Points on a hilly landscape, in no order, each with its height.
From any point a ball takes the steepest step (drop divided by distance) to one of its 2 nearest points. It stops when none of these is lower. Distance is the straight distance between rows; heights are no part of it.
J676: [150  48 107 135 120 161 144 141 106 154 108 137  88 125  76 101 111  67
 182 142 115]  (h 74.2)
J178: [134 100 164 143 152 127  85  93 132 119 133 151 127 105 137 135 155  67
 138 162 140]  (h 29.0)
J481: [ 80 152 134  70 103 107 146 135  37 121 102  81 141  87 127 139 141 152
  69  70 106]  (h 54.7)
J890: [105 116 113 105 102 153 160 156 183 169  91 124 128 190 115 120 149 173
 161 141 132]  (h 32.9)
J708: [ 83  70 147 105 145 113  94 124  88 122 137 126 155 113 122 121 120  72
 112 143  82]  (h 72.0)
J70: [179 147 107 118  71 124 131 149 153  94 159 110 118 120 134 106  84 190
 171  89 142]  (h 65.2)
J777: [ 94 124 132  81 133 119 137 119  67 146 106  92 122  97 111 137 177 160
  39 105 107]  (h 49.1)
J471: [147  50 147 155 146 143  83  94 130 131 147 133 123 129 126 112 111  72
 164 148 138]  (h 35.1)
J771: [163 120 135  83 132 123 152 128 182 130 124 124  89 110  92  75 132 120
 138  89  83]  (h 82.9)
J31: [124  67 160 133 109 165 139  95  93 146 120 103 171 119 106 155 152 154
  99  82 134]  (h 18.1)
J287: [145 103 133 107 128 118 140 110  34 105 132 120 117  71 135 191 169 121
  89  90 153]  (h 54.8)
J601: [129 133 135 159 130 137 112 104 167 132 163 143 160 157 155 148 145 152
 124 135 164]  (h 34.5)
J98: [117 169 127  92 109  96 136 111  70 123 133 110 153  84 137 114 105 123
  83  84 123]  (h 59.2)
J311: [150 139 113  89 113 118 144 149 164 135 159 115 115 111 119  69  88 154
 151  72  75]  (h 85.2)
J979: [ 93 167 122 122  75 147 146 116 140 160 121 143 154 125  84 102 103 147
 117 128 114]  (h 66.9)
J32: [140 120  77 124 133 145 157 101 142 142  93  93 114 143 161 153 110  84
 128 150 165]  (h 23.4)
J684: [150 110 126  94 157 136 158 160 201 133 120 129  83 174 133 141 147 133
 142 122 125]  (h 47.2)
J829: [ 99 155  98 145  78 132 150  94 146 147 102 178 128 149  80  97 129 182
 140 168 100]  (h 71.2)
J543: [181 173 146 141 114 141 111 149 119  52 128 116  94  84 170 103  76 129
 174 102 142]  (h 34.7)
J325: [118 206 111  95 121 101 148 109 109 114 145 103 156 113 183 111 158 127
 150  68 155]  (h 70.2)
J716: [ 48 119 118 127 138 124  92 136 104 170 106 123 174 138 122 153 128 125
  53 189 110]  (h 48.4)
J119: [118  85 117 100 139 111 107 115  58  94 146 125 127 115 126 113 168  52
 157 119  94]  (h 67.7)
J88: [108 105 174 176 143 133 133 156 129 168 123 155 169 134  91 147 101 114
 141 138 165]  (h 23.5)
J605: [153 193 159 121 147 100 119 179 119  78 148 138  99  88 176 111 101 135
 184 100 131]  (h 40.4)
J436: [ 93 167 109 158 183  99 121 109 141 103 166 176 165 181 132 132 188 161
  81 160 101]  (h 66.7)
J905: [129  93 125  85  97 151 144 164 128 135 104 113 133 123 136 119 121  91
 194 118 119]  (h 9.4)
J973: [140 161 123 176  93 133 113 102 142 160 120 139 116 121 120 130  89 130
 118 183 192]  (h 55.1)
J333: [102 132 166 143 142 126 135 151 177 121 153 194 143 165  91 130 141 163
 137 121 107]  (h 59.3)
J844: [103 179 114 117  92 120 137  96 122 131 139 113 168  86 104  95  95 133
  94 109 108]  (h 63.1)
J280: [101 193  86 153 126 106  96 125 116 110 123 118 133 133 157 158 108 124
  71 193 153]  (h 24.1)
J6: [175  87 123 145 155 164 125  98 105  57 139 115  73 136 152 109  75  91
 170 118 132]  (h 57.5)
J582: [147 181 129 133 165  84 117 111 163  99 171 154 113 133 167 109 139 160
 122 120 141]  (h 32.3)
J744: [129 103 108 160 120 154 163 123  98 174  83 105 134 146 126 187 114 117
  68 129 187]  (h 34.3)
J203: [113 138 116 181  74 130 112  76 116 179 119 152 173 127 105 124 107 149
  94 172 170]  (h 58.2)
J476: [147  88 128 128 148 143 132 108  68  75 148 102 129 112 138 143  96  88
 139  89 121]  (h 60.5)
J388: [ 78 124 121 132 107 128 107 148  89 166 116 122 173 124 134 191 133 160
  69 178 162]  (h 41.7)
J282: [104 142  94 137 147 115 116 167 178 168  97 138 113 164 144 139 126 107
 137 213 145]  (h 39.4)
J855: [115 111 146 113 131 128 122 197 162 143 114 142 124 111  92 112  96  95
 150 150  77]  (h 67.8)
J561: [185 133 180 162 115 162  90 114 123  68 133 129 107  89 145  91  93 149
 162 108 157]  (h 29.9)
J573: [116 104 152 147 116 123  94 140  83 145 115 125 125  94 122 156  88 101
  92 178 155]  (h 5.6)
J654: [ 90  79 163 191 131 113 114 142  88 185 114 132 155 120 105 147  73 117
 100 166 177]  (h 16.1)
J299: [111  63 133 106 126 129 137 140  19  87 133 139 136  87 120 180 179  99
 126 111 126]  (h 59.1)
J450: [106 163 103 149 119 121 181  77 159 103 123 185 125 167  88 121 134 189
 117 142  88]  (h 75.2)
J39: [ 96 102 153 172 140 126 139 143 178 175 126 177 141 193  84 105 130 176
 143 155 137]  (h 54.2)
J398: [144  86 121 129 127 150 153 205 127 148 105 134  90 122  88 114  84  68
 179 152  93]  (h 71.4)
J308: [128  94 127 126 145 140 111 128  23  61 162 147  96 114 109 147 164  68
 156 128 141]  (h 63.5)
J989: [175 132 161 164 117 163  80  86 146  96 105 122  91 126 177  96 109 139
 136 145 184]  (h 25.7)
J123: [132 148  85 173  91 115 136 137 164 179 110 146 108 154 138 113  87 178
 164 189 185]  (h 51.7)
J100: [127 131 159  94 158 107 141 127  91 112 120 136 104 102 106 117 166  80
 101  70  81]  (h 31.6)
J173: [168 137 143 124 126 103  91 206 152  75 162 114  87 101 147 130  90 153
 167  95 105]  (h 48.2)
J320: [129  85 177 177 164 139 108 124 135 146 136 137 161 144 143 161 115 123
 139 149 183]  (h 28.6)
J435: [183  88 134 149 179 149 136  98 125  93 123 127  67 137 123 138  83  83
 119 129 136]  (h 55.0)
J552: [164  74 119 133 109 177 146 137 105 124 132 138 118  90  80  89 124  74
 181 109  71]  (h 76.9)
J784: [124  89 161 125 142 159 138  84 126 153 124 108 140 123  87 110 162 129
  98  75 101]  (h 8.3)
J342: [ 92 144 174 113 142 129 134 176 166 111 142 149 140 126 101 123 127 116
 131 122  88]  (h 63.8)
J869: [118 105 133 147 142 110  94 121 107 147 129 132 139 104 143 160 161  85
  90 179 129]  (h 19.4)
J723: [165 141 154 140 157 123 136 114 102  92 141 147 103  83 122 147 155  86
 106 101 132]  (h 39.6)
J720: [ 79 171  76 127 107 119 140 129  94 131 104 106 174 152 151 176 138 139
  80 166 133]  (h 33.6)
J545: [128  79 136 159 128 126 154 155 181 208 121 139 108 168  86  98  77 147
 153 149 142]  (h 49.5)
J168: [140 172 118 135  81 127 153 108 145  99 162 151 143 110 112 102  75 187
 155  86 124]  (h 68.2)
J107: [163 127 112 149  85 101  88 169 170 170 113 131  63 150 129 126  84 157
 164 181 173]  (h 47.4)
J712: [130 106 148 132 104 129  98 158 174 159 128 138 150 138 139 133 134 135
 195 162 147]  (h 31.5)
J546: [136 102  79  79 114 138 144 117 146 149 108  91 132 144 186 126 132  85
 162 137 121]  (h 17.7)
J169: [146 120 122 137 124 149 161 181 157 128 139 113 128 106 105 114  48 132
 163  89  81]  (h 87.5)
J389: [ 94 136 127 114 119 171 148 109 148 158  83 105 156 189 114 116 183 167
 138 130 124]  (h 38.5)
J840: [ 99 128 106 163 166 144 126 108 134 137 120 131 172 183 117 143 180 163
  58 159 110]  (h 60.8)
J252: [115 125 136  95  90 131 113 139 170 142 138 128 175 147 146 109 154 152
 175 120 121]  (h 24.5)
J942: [ 61 145 105 156 160 129  96 128 124 151  98 127 186 182 106 126 160 156
  68 208  89]  (h 55.2)
J49: [152 160 135 134 160 115 129  95 159  81 169 111 138 138 179 118  91 156
 147 101 148]  (h 26.3)
J116: [158 191 117 109  89 132 133 106 127 105 152 129 142 107 163 125 142 153
 158  87 169]  (h 72.7)
J71: [141 110 106 101  81  97  78 167 183 164 127 124 102 143 145 135 132 133
 168 179 136]  (h 39.7)
J633: [133 144 175 131 135  89 123 133  70  94 151 149 128  78 140 195 148 146
  72 107 156]  (h 50.0)
J794: [102 150 130 106 130 154 117  83 132 145 104  97 169 143 131 104 239 153
 118 119 103]  (h 45.5)
J36: [167 155 131 156 128 150 108  80 177 109 146 101 105 159 180 115  85 165
 137 135 176]  (h 22.1)
J455: [127 148 109 111 131 109 117  72 104 141 135  95 162 121 158 107 203 128
  99 101 127]  (h 38.6)
J475: [157 136 133 112 109  81 108 192 183  89 165 138  73 153 132 148 123 175
 160  94 115]  (h 55.3)
J153: [144  89 133 120 186 139 144 123 167 115 124 134  94 155 139 147 107  75
 137 128 118]  (h 51.8)
J314: [118 181 114  76 132  87 127 139 126 108 135 121 127 102 169  86 131  98
 156  85 112]  (h 67.0)
J147: [107 179 101 155 159  98 171  93 135  86 153 179 136 171 115 148 136 171
  78 134 115]  (h 71.5)
J447: [149 151 111 110  82 115 149 168 187 122 140 143 109 152 120 146 116 178
 166 121 132]  (h 61.1)
J383: [162  96 129  98 107 169 150 157 132 126 117 122  97  99  74  86 163 126
 163  82  53]  (h 79.9)
J588: [141 188 111 141 191  81 122 101 123 115 171 130 122 135 172 122 170 139
  68 105 132]  (h 40.0)
J304: [129 175 150 137 183  86 114 112  97 100 145 138 108  86 152 150 160 101
  71 118 141]  (h 44.9)
J751: [112 153  90  96 143 131 156 161 189 134  97 125 103 217 133 131 167 167
 136 139  94]  (h 40.3)
J713: [142  90 131  79  98 138 122 142 146 114 149 102 163 115 145  99 147 124
 202  87 109]  (h 17.2)
J238: [134 100 140 156 156 123 126 173 173 192 116 141  97 151 128 128  88 106
 156 176 154]  (h 45.4)
J135: [114 149 154 104 175 127 137  92 124 137 118 113 123 127  93  91 188 132
  84  74  82]  (h 20.6)
J489: [140 138 107 132 105 158 173  96 114 150  88 102 111 114 124 157  85 105
  99 135 165]  (h 28.5)
J434: [134 141 133 108 156 102 117 114  95  72 152 110 115 100 166  98 108  77
 170  94 116]  (h 63.7)
J767: [144 149 130 131  90 171 167 189 137 133 133 134 154 118  96 104  90 169
 170  85  85]  (h 89.3)
J736: [126  40 133 142 149 155 147 104  89 171 112 102 143 141 123 179 126 144
  82 119 149]  (h 26.8)
J915: [122 162 127  96 143 110 159 118  81 128 101 126 112  81 115 148 197  98
  64  99 118]  (h 40.7)
J133: [116 106 130 111 112 127  93  85  89 137 140 114 170 103 149 153 175 108
  92 146 137]  (h 29.5)
J599: [133 167  84 131 158 133  98 142 152 130 101 111 119 137 156 162 138  97
 108 205 150]  (h 32.6)

Two balls start at each pair of points below. Name the first point that both come to, or write -.
J325 and J168: -
J147 and J203: -
J447 and J333: -
J767 and J70: -

Call two points neighbours if one is among the 2 nearest of the other. Go from one point of each pair to the other, from neighbour to neighbour, staying as low as possible. Name the highest point that can't be avoided.
J784 and J280: J450
J573 and J890: J794
J905 and J784: J744
